A landscape with many peaks, sampled at points; each row gives a point and its height.
A climber steps from a point to the highest of its 2 nearest points, and stops where none of them is higher. Distance is the straight distance between rows; heights are no part of it.
Z_48: [ 21  16   1  21 -25 -27  16  15  18  -8  28  24 -21 -10 -27  31  10  -6
  25   3  23   6  20 -22 -51  40  15 -12  -2   6]  (h 52.0)
Z_724: [  6  11 -12 -17 -18  26  45 -36  15 -13  10   7  12 -15 -43  -2  -5 -19
  -5  -4  26  -7 -33  16 -28  -4 -21 -24  28 -58]  (h 16.7)
Z_296: [-13 -15   1   3  -8 -25   2  21  36   4 -29 -14 -13  -1  -2 -15  36   5
  35   2 -31  11  12  -2  57   5  13  -5  -5  11]  (h 46.3)
Z_427: [ 32  36  27  13  20 -33 -30  23  23 -23 -33   2  26  44  12 -18   6 -11
   4   3  21  19  23  -5  28 -23  25  18  -2 -26]  (h 17.9)
Z_61: [ 32 -21 -14   6  11 -50  15  15   3  10  44 -18 -11   9  -7  14  18   8
  21  10 -47  -1  14  16   2  16  47  29 -20  32]  (h 49.4)
Z_523: [-41   0  10  -5 -15 -21  34 -41 -30 -27  -4  -2   7   2 -19  43  17 -13
  13  21   8 -17 -55 -49 -11  36  15 -22   8 -15]  (h 67.4)
Z_399: [-41 -10 -44  20 -31 -40  51  11 -31 -10  34 -14   2  15 -42  13  26 -26
  37  14   4  15 -16  -9  -3  31   2 -35  -6   2]  (h 32.0)
Z_858: [  8  23  20  18   8  31   0 -20  -5   3 -20  16  32  -1   2 -18  -3 -22
 -41  20  44  12  -3 -21   7 -34 -41  -7  -3 -53]  (h 13.7)
Z_597: [ -9  -4  22   1  22   6 -36  -6  25 -11 -50 -35 -19  17  11 -21 -11  -5
  -2   9  11  12   4  44  50 -19 -11  23 -27 -14]  (h 49.6)
Z_111: [ 13  14 -26 -13  23  14 -26 -23   0 -18  -8  37 -18  -2  16 -16 -31 -14
 -28   2  11 -15  11 -30 -29  -1 -12   5   9 -19]  (h 33.2)
Z_767: [-47  -8 -39 -12  25 -21  -5 -37 -45   3  -9  15   1   4 -26   6  -8  30
  31  33 -56   4 -51  -6  19  38 -18  -6 -17  17]  (h 13.5)
Z_454: [ 16 -17  27  12  -8  26 -33  51  10  21  10   2  10 -27  31  -7 -12 -28
 -23 -13   8  10  10  18  -6 -36 -25  33  -6 -21]  (h 58.2)
Z_773: [-14  -6  16  30 -10 -12   3  51 -31 -20  21  48 -23  35 -16  15 -11  22
  12 -12 -11 -18 -10   5 -20  19  22 -41 -14  51]  (h 9.7)
Z_833: [ 27  32  56 -18   8   1 -40  10  -5 -40 -41 -46  -2  11 -10  26  14  -3
 -15   0  17  12  16  19  25 -17  33  73 -14 -24]  (h 32.5)
Z_604: [ 34  -1  43  18  -8  10 -31  55  27   7  21   4 -14   6  45  32 -10 -11
 -10 -14  25   5  42  26 -19 -15  -2  32 -11  -5]  (h 56.9)
Z_152: [-11   3   0 -23  -3  -6  29  -5  -3  20   8  13  29 -39 -23  10  12   3
  17   3 -31  -7 -56 -33 -17   3  -1   6  22 -37]  (h 5.8)
Z_527: [ -7 -26 -11  12  26   5 -30  -2  28   0 -44   7 -23  32  31 -34 -25   6
 -23  -3   6  -1   9  61  36 -24 -15  -3 -22  23]  (h 48.7)
Z_332: [-16  40  26 -23  -2 -26 -26  17  11 -19 -12  24 -10  26 -24   4 -36  28
  14   9 -13  -8 -15  -4  -3  17  -8  20 -17   7]  (h 39.6)
Z_961: [ -8  24   7 -21  12   0  42 -33 -15  -5 -29   3   8 -39  17  12 -12   9
  24  17   3 -24 -27 -20  15 -20   8  27  -3  -5]  (h 20.4)
Z_347: [  9  -9 -18  46  31  22 -10 -23  -8  28 -38  38   6   6  31 -33 -27  -1
 -59 -10  27  -7   9  33 -33 -13 -49 -34  20 -17]  (h 12.4)
Z_204: [ 30  20  22  21  27  52 -27  -3  -6   1  -1  36  -8 -20   5 -33 -11   7
 -24 -19  53  14  30   2  -1 -22  -8 -12   5   9]  (h 64.2)
Z_314: [-13   9  23   1 -13  15  -4  -6  26  23  -9  -3 -10 -29  11   7  -7 -36
   4  -4   9   3 -18 -38 -37 -13 -36  10  20 -34]  (h 57.8)
Z_239: [-11  19  -6  27 -10  -2  22  10   5 -13  31  67 -15  -8 -15  23 -22  -1
  14  -2  26 -11  -5  -9 -35  21  -5 -12  23  15]  (h 49.7)
Z_832: [ 61 -14   9  33 -13  10  -1   1  13  27  30 -29  -3 -17 -18   5  28  -5
 -13  -7   0   8  50 -30 -55  17   8 -18   2  12]  (h 60.4)
Z_997: [-16   5 -24  -5  23   8  -4 -14 -14 -14 -16 -52  -8  22  11 -54   3 -13
   3   5  -2  26  39  -3  48 -28  -7  16  -4 -26]  (h 26.0)
Z_984: [  8 -26 -17  38 -13  31  32 -12   5  27   8 -21 -22 -44   2 -32   6 -41
 -24 -13  29  -4  18  17  -3 -22 -17 -14  23  14]  (h 28.6)
Z_930: [-25 -12  28  -6 -38 -31  15  49  39 -12 -22   2  20  17 -22  49  22  26
  24  11  -2 -11  -8  -8  15  16  39  11 -28   7]  (h 43.6)
Z_678: [  1   8  28   1  -5 -12 -21  35  35 -34  20 -15  -5  26 -15   8 -10  12
  -1  -7  40  -5  16  42  20  11  42  33 -12  -5]  (h 49.5)
Z_250: [-17  -2  59   4  16 -32   7  13  11 -14 -22  -9 -29   6   6  37   2  19
  36   4 -17  -6 -38  35  22   1  37  22 -18   8]  (h 40.7)
Z_370: [-15  10 -14 -10  -1 -25  -5 -16  13  44  -7 -49  29  10   0  -7  43  -5
  14   0 -39  28  20 -29  42   6   7  59  29 -28]  (h 53.3)
Z_644: [ 11  15  -9   8  31  44 -10 -24 -41 -28 -49   4  20 -20  10 -13  -2 -23
  -9  53  48  14  22  21  32 -25   0  32  -9 -31]  (h 24.7)
Z_206: [  2 -54 -50  -8 -35 -49  22  40   4  37  55 -36   0  24  22  30  30  16
  18  -6 -57  18  56  14   4  22  -7  -3 -17  49]  (h 53.5)
Z_278: [-22  -7 -45 -20 -22   0  45 -36 -14   4  25 -23  -3   3 -15 -26   7 -31
  -2   0 -19   1 -19 -10  -9  -2 -38 -40  23 -25]  (h 35.9)
Z_936: [  7  33  45  -6   8  52 -17   9   1 -17  30  23  12  -7  19  18   7  27
 -16 -12  65   6   8   7  32  -2  40  29  -9 -25]  (h 70.3)
Z_62: [ -4 -38   3  -8 -35  -7   2  40 -10  -9  47  -5   0 -15  -3  17  -2   4
   3 -12 -28 -18   9 -34 -34   3   5  -7  -6  25]  (h 52.1)
Z_560: [ 15  22  52 -11   4 -40 -15   7  -5 -37 -14 -41 -17  -1  12  18   5   1
  17  -7   6   8  14 -11  -2  -1  38  39  -7 -24]  (h 31.6)
Z_886: [ -6   3  24  45   2  22  -4 -13   8  39  11  29 -21  -2   0  -5 -18   8
 -43 -20  32 -21  -7  12 -30  24  -9 -39  18  28]  (h 53.6)
Z_489: [ 19  10 -23  -6   2 -15  -4 -28   5  -5  22  -4  -6 -21 -27 -38   3 -18
   2   2  19   2   1 -10 -19  37  -1 -42  26 -10]  (h 45.4)
Z_252: [-28  46  20  -9  -1  17 -15  10   9 -25 -15  60 -30   7  21  29 -40  38
  18   5  17 -18   0  18  -4  21 -21   7   4   4]  (h 38.0)
Z_357: [ 35  -1  32  43   7  37 -31  27  13  32   5  11 -16  -7   6 -17 -10   2
 -35 -41  24   8  33   8  -5 -32   0  13  -5  42]  (h 64.1)
Z_504: [ 17 -26  -1  21 -24 -30  22  53 -35   5  50  21  -8  -4 -25  37   8  11
  18   1  -8  -6   0  14 -36  33  30 -23 -35  59]  (h 9.0)
Z_245: [ 22  19  49  18 -10  45 -10  11   5  -2   7 -16  17 -10   7  28  25 -15
 -11   2  74  17  26 -25  -3 -14  36  33  -9 -29]  (h 68.2)
Z_304: [ 18  16  16  16  14   1  -5  -2 -25 -24 -51 -35  28  16  30  -2   5 -38
 -12  41  14   8  17  11  50 -33  16  51  -4 -21]  (h 24.2)
Z_579: [ 17  -4 -21   1 -19 -20   5  38   2  -7  37 -24  26  -9   3 -30   0 -18
  -6  -4   2  11  45  -8  -7 -28 -19  19   1 -31]  (h 61.1)
Z_916: [-29   0   6  -2  15  -8  -8 -17  -5 -22 -25 -21  10  18 -11 -11   7   2
 -22   4 -19   7   6 -33   6   0  -3  26   4 -71]  (h 20.0)
Z_810: [  8 -33 -42  -4  -6 -52  10  19 -19  37  58 -11 -22 -12  -1  -1  14  -8
   4  -8 -53  15  14  14 -10  21   5  -1  -5  28]  (h 51.4)
Z_141: [ 31   0 -15 -11  -7  -8 -14   2  -6   1   3  35 -30  -1   5 -13  -5 -14
 -51  -8  -5 -27  25 -30 -40  13   5 -27  -4  14]  (h 31.9)
Z_599: [-11 -35 -28   7 -29 -10  40  15   7  -1  37 -30 -24 -33  -4 -14  21 -29
   9  -4  17  -5  18   8  -7   2   9 -17   0   8]  (h 29.6)
Z_910: [ 29  29  55   2  19  29 -64  10  -9 -54   1   8   9  25   3  26 -11   0
 -34  15  33  13  24  21  46 -19  10  54 -11 -15]  (h 33.5)
Z_682: [  8  34  19   1  26  10 -29  33  33  18 -20  52  24  17  25 -19 -36  23
  17 -11   9  -4 -21  23  -2 -21  -5   7   8   8]  (h 16.9)
Z_153: [  4  21  48  12  15  23 -35  24  19 -16  -1 -21  -5  22  25 -15 -17  -7
   2  -2  63  12   4  51  38 -27  13  23 -12   0]  (h 50.7)
Z_817: [-21 -14  14  20   2 -40   5  15 -12   2   5  24 -26  33   0  18 -13  -3
  15  18 -29 -13 -30  -1   0  22   0 -13 -35  31]  (h 10.4)
Z_202: [ 16   5 -14  19  -1 -43  24 -15  -6   1  37  -4 -27  -3 -42  26  27  -3
  28   3 -36  20  26 -41 -26  33  10   5  -5  -4]  (h 55.1)
Z_373: [ 22  -6  10  -1 -10 -35   1  43  22 -11  31   0  -9  33  -6  13 -12  11
   7  -4 -16  -9  16  26  -9  -6  32  14 -33  29]  (h 48.2)
Z_302: [ 32   6 -19 -20 -42 -18  14 -19  11 -17  36  17   4 -21 -47  16  24 -27
  11  -5  14   5 -14 -27 -42  38   3 -47  28  -8]  (h 48.5)
Z_301: [ 12   5   8   1  25  31  -2  26  17  19 -11   8  10  11  -4 -20  -8   5
 -10  13  -3 -20 -13  29   3 -15  51  26 -10  -4]  (h 59.2)
Z_689: [-17  21  45 -15 -24  14  -9   5  22  12  13   3  -8 -18  18  33 -12 -12
  11  -3  25 -18 -25 -36 -27  12   9  14   9   0]  (h 55.6)
Z_306: [-44 -19 -47  12  12 -33  18 -43 -46  34  29   1 -12   8 -28  12  18 -11
  26  20 -35  22 -60   7   8  47 -33 -23   2  -2]  (h 12.3)
Z_522: [ -2  -9  20  41 -20   8  17 -46   7  28  24  22 -39  -5 -23  18 -23 -21
 -31 -39  31  -6 -30   4 -43  13 -47 -52  28  28]  (h 51.3)
Z_709: [-23   3   5 -12 -14 -34  11  13  -6 -12  16 -16  14  30 -10 -17  -4   1
 -13  12  -1 -16 -12 -11  -2   8  -2 -15 -16 -41]  (h 20.9)
Z_7: [ 14  17  11  -8   1  54  -5   2  -2  -6 -25  16  34 -21  28   5  -4 -23
 -23  38  41 -21   0  -4  32 -21  17  43   0  -8]  (h 24.0)
Z_395: [ 32  19  15 -31  49  74 -70 -15 -13 -22 -64  39  12  10  47  15 -14  46
  -3   9  21  18   5  63  11 -44 -10  -7 -36  -1]  (h 34.2)
Z_277: [ 15 -32  14  -6  24   2 -22  19  33  15  14 -29  37  16  -1 -27  13   9
  -2 -16 -43   7 -23  23  49 -34  27  18  -5  13]  (h 56.2)
Z_409: [-25  25 -29 -12  17 -12  52 -64 -18   8 -37  -6  21 -20   7 -10   0   9
  27  13 -16   5 -11 -32  12 -21 -30   3  10 -30]  (h 19.4)
Z_612: [ 17  17  -2 -14  38  79 -56  -8 -25 -19 -30  45 -12 -18  46  -6 -27  33
 -26   1  48   6  28  49   0 -11 -15   1  -9  -7]  (h 35.4)
Z_764: [-13   5  12   3  30  43  14 -14  -5   0   7   4   9  -5  -4 -11 -11   8
  -3   7  20 -24 -25 -12 -31  -4  40   0  13 -22]  (h 61.2)
Z_783: [ -3   2 -18   0  30  24  -7  -7 -20 -37 -28 -19   2 -23  18 -40 -16  -8
  12  26  17  -1  23  21  17  -6   3   7  13 -24]  (h 25.4)
Z_219: [  6  -5  20 -12   9  -7 -19  -1   4 -27 -21 -36  -5  37   1   6  12   2
 -20   4 -62   1  25 -20  33 -14   1  45 -11 -26]  (h 19.2)
Z_822: [  4  36   3 -23  24 -25   2 -20 -52 -32 -58 -47  50  19  25 -18   0  -4
 -13  21 -11   3  11  -1  38 -28   7  57  13 -37]  (h 23.6)
Z_513: [ -5 -21  52  37   3 -27  19  34  21  19   6   1 -21  -6  19  27  11   2
  24   1   3   0 -11  20 -14   7  18  -3 -14 -16]  (h 39.3)
Z_82: [ 10   1  41  18 -14  71  -4  43   0  14  16  31 -19  20  29  23  -2  23
 -48 -25  12 -30  38   3 -30  -2  21  -2   2  13]  (h 11.6)
Z_487: [ -4  22  28 -10  22  18 -48 -13  20 -13 -14  -4   0 -27  32 -22 -19   3
  11   2  69  13  -7  12  28   4   4   3   2  -4]  (h 51.8)
Z_183: [ 37 -33  -6  11 -26   0 -20  36  29  29  15 -30 -10 -28   2  -3  15  -2
 -16  -1 -23  -6  45  17   3   9  13  20 -11  44]  (h 57.0)
Z_165: [  3  -4  19 -13  -2 -51  -1  20  -9 -25   3 -11 -28  -2   7  19  14  -1
  42  -5 -15  10   3 -30  -5  10  37  -9 -17   7]  (h 30.4)
Z_795: [-16 -18 -48  13  33   4  -3 -33 -17  20 -38  31 -16   3   8 -32 -35  33
 -23 -13 -11  -4   4  26 -52  -6 -51 -41  -9 -16]  (h 11.7)
Z_154: [-15 -33   6  13   8 -13  -4  24  35   7 -41  12 -37  12  10 -25   5  11
   8  -9 -26   0  -5  40  30 -11   4 -18 -12  25]  (h 47.6)
Z_251: [-22   3 -36 -17  -5 -34   2  -6  -7  -5  31 -37  -1  26  -6 -51  19  -2
   4  -4 -19  17  44 -25  37   9 -12 -14  10 -11]  (h 26.9)
Z_816: [-23 -27 -30  27   7 -31   9 -21 -33  29  25  31 -15   8 -17   0 -10  -6
  -7  23 -26 -12 -47   7   1  44 -20 -39 -17  46]  (h 11.3)
Z_901: [-20  31  17 -22   5 -10 -17 -16  -5  -8 -25 -31 -21  12 -17 -25 -15  19
  30   6 -31   1 -10  -6  16  13  -4  14 -12   7]  (h 41.1)
Z_337: [ -6 -19 -33  10  26   7  17 -93  -1  18   6   2  -8 -39 -23  -2 -13  14
  28   7   6   6 -47  28 -18  24 -40 -50  16   2]  (h 17.2)
Z_145: [  6  27   0 -25  29  19 -40   3  -4 -38 -51  28  12  10  17  -1 -21   2
 -17  15   7  -2  13  -5   3 -16   1  41   4 -42]  (h 34.4)
Z_346: [-11  32  -4 -12 -12 -23   5 -27 -23   4  -1 -42 -12 -10 -32 -22   9 -11
  28  20 -17   2  -7 -26  -1  42  -6 -22  23 -12]  (h 43.1)
Z_237: [ 34  38  50 -20  20  42 -11  32   7 -45  11  18  27  24  34  34   0  15
  -8 -20  43   4  -1  31  35 -46  56  44   0  -8]  (h 72.6)
Z_557: [ -4  12 -28  -8  -2  38  22 -37  20  15  16  45  23 -14 -18 -11 -26   4
 -13 -10  56 -13 -48  29 -37   0 -15 -41  31 -17]  (h 15.5)
Z_438: [ 29  15  -3 -25 -17  11   8   6  10   1  -8  -9  25 -24  12  -4  13 -33
 -18  20  22 -13  17 -40   5 -23  21  23 -14 -14]  (h 23.4)
Z_136: [-34  -3 -29 -19 -12 -36  16  15 -10  26  11  12  36  13 -24  15  12   3
  36  10 -54   5 -47 -40   2  14  22  21   4   4]  (h 6.7)
Z_441: [  6  49  17  -5  -7  20  36 -31  -2 -30  28  23  16  -7   1  25 -19  -8
 -14   2  62 -20   0 -28 -17  -2  -2  18  17 -29]  (h 64.5)
Z_429: [ 50 -32  -8  34  -8  -9 -32   8   3  31  13 -29 -15 -25   5 -22  18 -20
 -49 -21  -2   7  58  -3 -17  12  -1  -9   9  30]  (h 58.5)
Z_839: [  5  52  17 -30  33  40 -36  -6   3 -53 -77  27   6  22  22  16 -21  37
  12  10  21   0  13  42  26 -16   9  29   2 -17]  (h 35.5)
Z_669: [  1  -1  -4 -15 -28 -27  -1  13  -2  -8  -4 -54   0  12   4  37  21  -2
  12   8 -64   1  45 -41  -4  10  10  59   4 -12]  (h 18.4)
Z_747: [-33   7 -44  -9 -27 -24  58 -44 -21   2  29 -21   7  21 -49  12  21 -29
  33   3  -5  26 -41 -28  -7  17 -16 -32  27 -20]  (h 33.8)
Z_366: [ 11 -23   6  29  12 -11 -17  -8 -14  43   4  12  -6 -15  -3 -25 -20  15
 -58 -32  -6 -27   0  11  -4  10  -6 -31  13  49]  (h 55.4)
Z_58: [ 17 -11  21  -9  14  27 -23  23  32 -12  -3  -6  47  29   2   4 -12  -1
 -16  10 -19 -20 -16  19  37 -38  32  52  -1  13]  (h 57.7)
Z_171: [ -9  18  -3 -19   8 -42  32 -13  -1 -21 -31   5  14  15  22  12 -22   3
  24  27 -25 -21 -19  -1  44 -10  21  34  -4  22]  (h 21.3)
Z_272: [-20 -44 -38  19 -20   0  21 -16 -22  43  10   1 -29 -29 -29  -9  17 -15
 -15 -42 -36  11 -10 -11 -15  15 -23 -48  39  47]  (h 26.2)
Z_543: [-18 -21 -19  -6  45  54 -14 -21  -3  -3 -26  24   2 -20   9 -30 -30  37
   8 -16  11  -6 -17   9 -28 -17  16 -14   3   2]  (h 59.0)
Z_647: [-15 -26 -31  10 -40 -20  62  20 -34  -6  47   4 -23 -20 -21   6  20 -23
  12   2  12 -12 -13   5 -18  11   6 -57 -12  29]  (h 30.7)
Z_432: [-12  33  39 -35  -3  -3 -39  27  28  -9 -25   7  11 -13  34  17  -8   3
  25   1  37  -8 -25  -1   9  14  30  23  21 -12]  (h 53.4)
Z_540: [-12  48  38 -35 -17 -18  15  18  -4 -16  -8  -2  13  29  11  -3 -16  14
 -10  12  40 -29 -18  -1   4  -1  28   3 -30 -22]  (h 21.7)
Z_881: [  2  -7  -7  14  -6  56   4  33  -1  22 -37  -2   3  -3   1 -49  -1  -8
 -27  -7 -13  -5  34   5  13 -41 -21  -1  -2   6]  (h 12.6)
Z_481: [ 23 -27 -18  29 -12 -10  16 -24  14  31  42 -33 -35 -10 -16  15  33  -8
  -6 -10 -41  21  52 -32 -35  19 -10   6   0   5]  (h 58.0)
Z_32: [ -1 -51 -34  -1 -51 -24  37  34 -14  37  44   3  11 -13 -14  32  17  -5
 -24 -23 -33  -6   7 -22 -51  -2 -15 -30 -20  37]  (h 51.1)
Z_342: [-14   0 -30   4  31  15   4 -73   6  34 -15 -29 -11 -34 -16 -23 -13  12
  13  28 -21   9 -20  16  -2  20 -33   9  15 -21]  (h 15.9)
Z_554: [-16  -5  -6  -9   9  -7  -1 -20 -14  19  -5 -17 -51 -16   4 -32 -13  -3
   5  -9 -37  -1   0   5   0   0 -36 -15 -15  20]  (h 39.4)
Z_227: [  8  13  60  -8 -15 -25  10  44  42 -28 -29  -7  10  49   7  59  18  15
  22   1  -7 -12 -25  32  18  -8  49  14  -8  17]  (h 42.2)
Z_106: [ -5  27  -4  -8  22  43 -22 -19   6  -2 -34  38 -34 -28  32   0 -43  25
  15   3  32  -7  11  38 -21   6 -34   1   0   3]  (h 36.5)
Z_549: [ -2  50  31 -20  -2  50  13  -4  -9  -8  43  38  -3 -15  19  10 -18  30
  -7 -16  55 -19 -11   4  -3   3  13  -5   4  -6]  (h 67.6)
Z_226: [ -6 -13  23  11  10  74  -5  42  -8   2 -27  33 -11  11  22 -16 -15  21
 -33 -19  -1 -30  21  15 -10 -34   1  -8   4   8]  (h 12.1)
Z_815: [-30  -8 -29  -7   2  15  22 -37 -23   6   3 -14 -15 -19 -10 -46 -17  15
   2 -13 -15   4  -7   0 -13 -18 -69 -41   5  -5]  (h 37.8)
Z_260: [-40   6 -61 -24  29 -14  15 -81 -31  22 -23 -19   3  -3  -8   4  -3  32
  39  33 -39   3 -24  10  -2  35 -39  -4   6 -22]  (h 14.8)
Z_28: [ 19 -56 -26   3 -45 -23  12  62  24  26  16 -31   2   0 -15  17  20  30
   0 -12 -42   1  54  34  -8  14   4 -11 -30  61]  (h 55.3)
Z_360: [  4 -19 -44 -16 -23  -3  10 -50   7  10  15  34 -31 -42 -53   4  -5 -25
   1 -33 -16  19 -37   9 -32  20 -54 -56  46  16]  (h 21.6)
Z_121: [ 13 -14 -30  21 -28 -43  14  41 -33  14  40  16   9  -1 -27  31  30  -6
  43   6 -41  17 -17 -14   3  38   6 -16 -33  64]  (h 8.3)
Z_157: [-11 -41 -45  12 -17  14  14 -20   0  51  22 -34 -18 -18  -8 -37  35 -24
 -28 -30 -21   9  27 -12  -3   1 -16 -28  29  14]  (h 27.6)
Z_86: [-26 -24 -42  -1 -38 -22  14   5 -15  46  26   6 -31   0 -44  16  48 -25
  27 -16 -16  38 -28 -40 -10  33  -8 -45 -24  44]  (h 22.3)
Z_134: [-15  14  -9 -20  32  -3   3 -42 -29 -50 -95 -40  48  23  34   5  -7  30
  18   8 -23 -14  -9  22  38 -32  16  47  21  -5]  (h 23.0)
Z_914: [-11  15  28  -8  -7   8  21 -49   4 -20  38  16  -2  10 -26  43 -11 -14
 -12  -2  32 -16 -50 -35 -37  21  -1 -17  19 -30]  (h 62.7)
Z_318: [  0   3  31   0  22 -46 -15   3  28 -42 -24 -12   7  62   0   8   1  12
   1  -2 -30  -3  -1   1  36 -13  14  21  -8 -10]  (h 18.6)
Z_160: [-27 -24  -8 -20   5  12 -16 -12  -2   2   3  31 -13 -27   9 -16 -17   3
   4 -14  13  -8 -36 -26 -20   5   0 -42  11  22]  (h 56.4)
Z_934: [ 40  31  20   6  30  -9 -37  38  30 -10 -34  11   9  40  22 -29 -22  -1
  15  -1 -22   7   9  36  13 -28  -7   4  11   3]  (h 17.4)
Z_745: [-31 -21 -16 -12  -4 -27  14  -2   9  38  -1 -34  30  10   1 -14  47   2
  -7   8 -41   9  -1 -19  42  19  -4   6  15 -61]  (h 51.9)
Z_59: [ 32 -22 -29 -31 -47 -23  13  41  24  -1  24 -45  44 -16  12  11  25   3
  -3  13  -1  12  60 -23 -10  -5 -13  10 -28 -22]  (h 62.9)
Z_396: [ 27  35  13 -26 -29 -32  33  33  -1 -10   7 -21  40   0   5   4   7  -1
  11  16  16 -20  17 -25 -11  -5  40   9 -19  -9]  (h 22.6)
Z_437: [ 23 -13  -5  31  -5  24  -9 -21  -1  15  -6  24  12  -3   1 -30  -3 -35
 -74 -13  29   2  20  -8 -17 -16 -53 -36  19 -22]  (h 13.0)
Z_406: [-26 -17  25  41 -23 -47  43  18  14  25  24 -36  12  10  -6  35  18  -4
  35  17  -1   6 -20  -8 -17  18   9   6 -10 -20]  (h 38.2)
Z_625: [ 24  -6  33  34   9  31 -15   1  21  18  17 -28  -8  -4  -7 -12  10   7
  -1 -10   8   0  22 -27 -12  -5  33  10  -4  22]  (h 62.5)
Z_687: [-11 -21 -23 -26 -17 -61  -7  32 -16 -16  36 -27 -10  32   4  20  29  -6
  38 -11 -50  29  15 -34  -4  13  25 -11 -21  17]  (h 29.2)
Z_956: [-19 -36 -48  -2 -40   4   7 -15 -15  21  22  20 -39 -24 -64  23  32 -39
  15 -29 -19  29 -49 -14 -26  35 -32 -52  19  32]  (h 24.1)
Z_648: [ -6  27   5 -10  16  47  -8 -29  19   8  -9  39  44 -21  -2  -4 -16  18
 -11  -6  53   2 -30  -7 -17 -20 -32  -6  15 -48]  (h 14.5)
Z_883: [-25 -12 -54 -12  33 -17  -4 -33 -20  -4 -20  15  -7   4   9 -25 -37  43
  12  16 -39 -11  -3  34  -6  -3 -39  -5 -29   0]  (h 11.0)
Z_578: [  0  -5 -17   3  14  39   0 -20  -2  20 -34  15  31 -16   3 -54  -4  -1
 -39  12  22   1   1   1  30 -43 -46 -12 -20 -14]  (h 13.1)
Z_958: [-18  16  15 -11  18  18 -27  15  32 -39 -65  41 -27  29  25  16 -29  26
  17  13  -6 -10  -1  42  17   4  -5  13   1   2]  (h 36.6)
Z_234: [ 13 -27 -21  35 -26 -37  21  12 -25  51  35  17   3 -13  -9   9  -6  -6
 -38 -25 -16 -26  -2  -2 -29  17  -4 -40   7  65]  (h 53.2)
Z_455: [-23   8 -41  14  -5 -27  15  14 -46   8  24  25  10   0 -30  27   1 -20
  49  27 -38   1 -53 -21   0  37   7  12  -3  40]  (h 7.5)
Z_228: [ -1  -4  -8   6   5   6  12   9   3  21  11 -11   1 -17  22 -24 -12 -31
 -11  -4  -7  10   2  -7 -18 -41 -28  22   2 -36]  (h 59.6)
Z_695: [ 34  34  32 -12  31  64 -59  22 -22 -43   2  37  -4  14  36  -1 -25  16
 -37  -9  33  23  27  43  27 -28  -4  17  -1   2]  (h 34.3)
Z_766: [ -1  31   7 -26  29 -17   2 -21   9 -68 -56 -12  27  51  30  18 -25  11
  15  14 -20 -23 -27  23  43 -32  20  18  16  28]  (h 22.2)
Z_222: [ 16 -43  14  -2 -23 -16  -4  42  56 -21  -6  -2  25  -2  -6  24  31  17
  12   0 -15  -4  14  10  48  -9  29  19 -18  12]  (h 44.9)
Z_162: [ -3 -19 -42  -7   0  -4  30 -87 -21   3  32  15 -14 -13 -54  10  -5  -6
  26 -19 -21  35 -65  13  -6  10 -57 -57  26   6]  (h 19.1)
Z_757: [-31  -1  14 -19 -32 -28  14  -1  -9 -44  -8 -21  15  19  -7  35  18  -2
   1   9   6 -21   2 -68  -8  27  37   5   1 -10]  (h 63.8)
Z_555: [ 40 -22  12  23   6   4 -40  -6 -15  17   7 -17  -7 -34  19 -36   1 -22
 -61  -9  34 -14  22  17  15  10  -4 -25   9  33]  (h 57.1)
Z_977: [-21  13 -31 -19  -6  32  41 -58  11  -9 -36  11  32 -22 -14 -12  -9  10
  17  16  23 -10 -24  -8 -12 -10 -38 -38  14 -21]  (h 18.2)
Z_230: [ 31  -4  11  22   1  58 -18  13   8  10  16  17  10 -22  -2 -12  18 -30
 -30 -21  60  17  30 -22 -27 -19  18  -3  18 -15]  (h 66.1)
Z_946: [ 17 -31  -9  -5  14  -4 -10  14  23  42  16 -43  31  -2   8 -11  41   0
   9  -2 -42  21   7 -20  28 -14  37  43   2 -14]  (h 54.7)
Z_857: [ -5 -16  20 -18   2  15 -18  21   1 -23  17  12 -10  -5  18 -12 -19   9
  -4 -24  -8 -20  -8 -14   2 -16  15  -9  -2  27]  (h 54.2)
Z_746: [-30 -11 -26 -20 -29 -46   8   7 -13  13  43 -50 -11  12   1   0  39  -9
  39   0 -36  29  29 -30  21  30 -24 -15  18  -2]  (h 28.0)

For each start below, name the point where the climber stops.
Z_222: Z_59
Z_437: Z_612
Z_121: Z_956
Z_644: Z_612
Z_373: Z_59
Z_226: Z_612
Z_934: Z_612

Call two points neighbours if one is among the 2 nearest of the other. Go from one point of each pair to the other, from neighbour to neighbour, staying as high as possible. Name the lowest point that can't be avoided.
Z_429, Z_764: Z_32
Z_237, Z_523: Z_914
Z_429, Z_59: Z_604
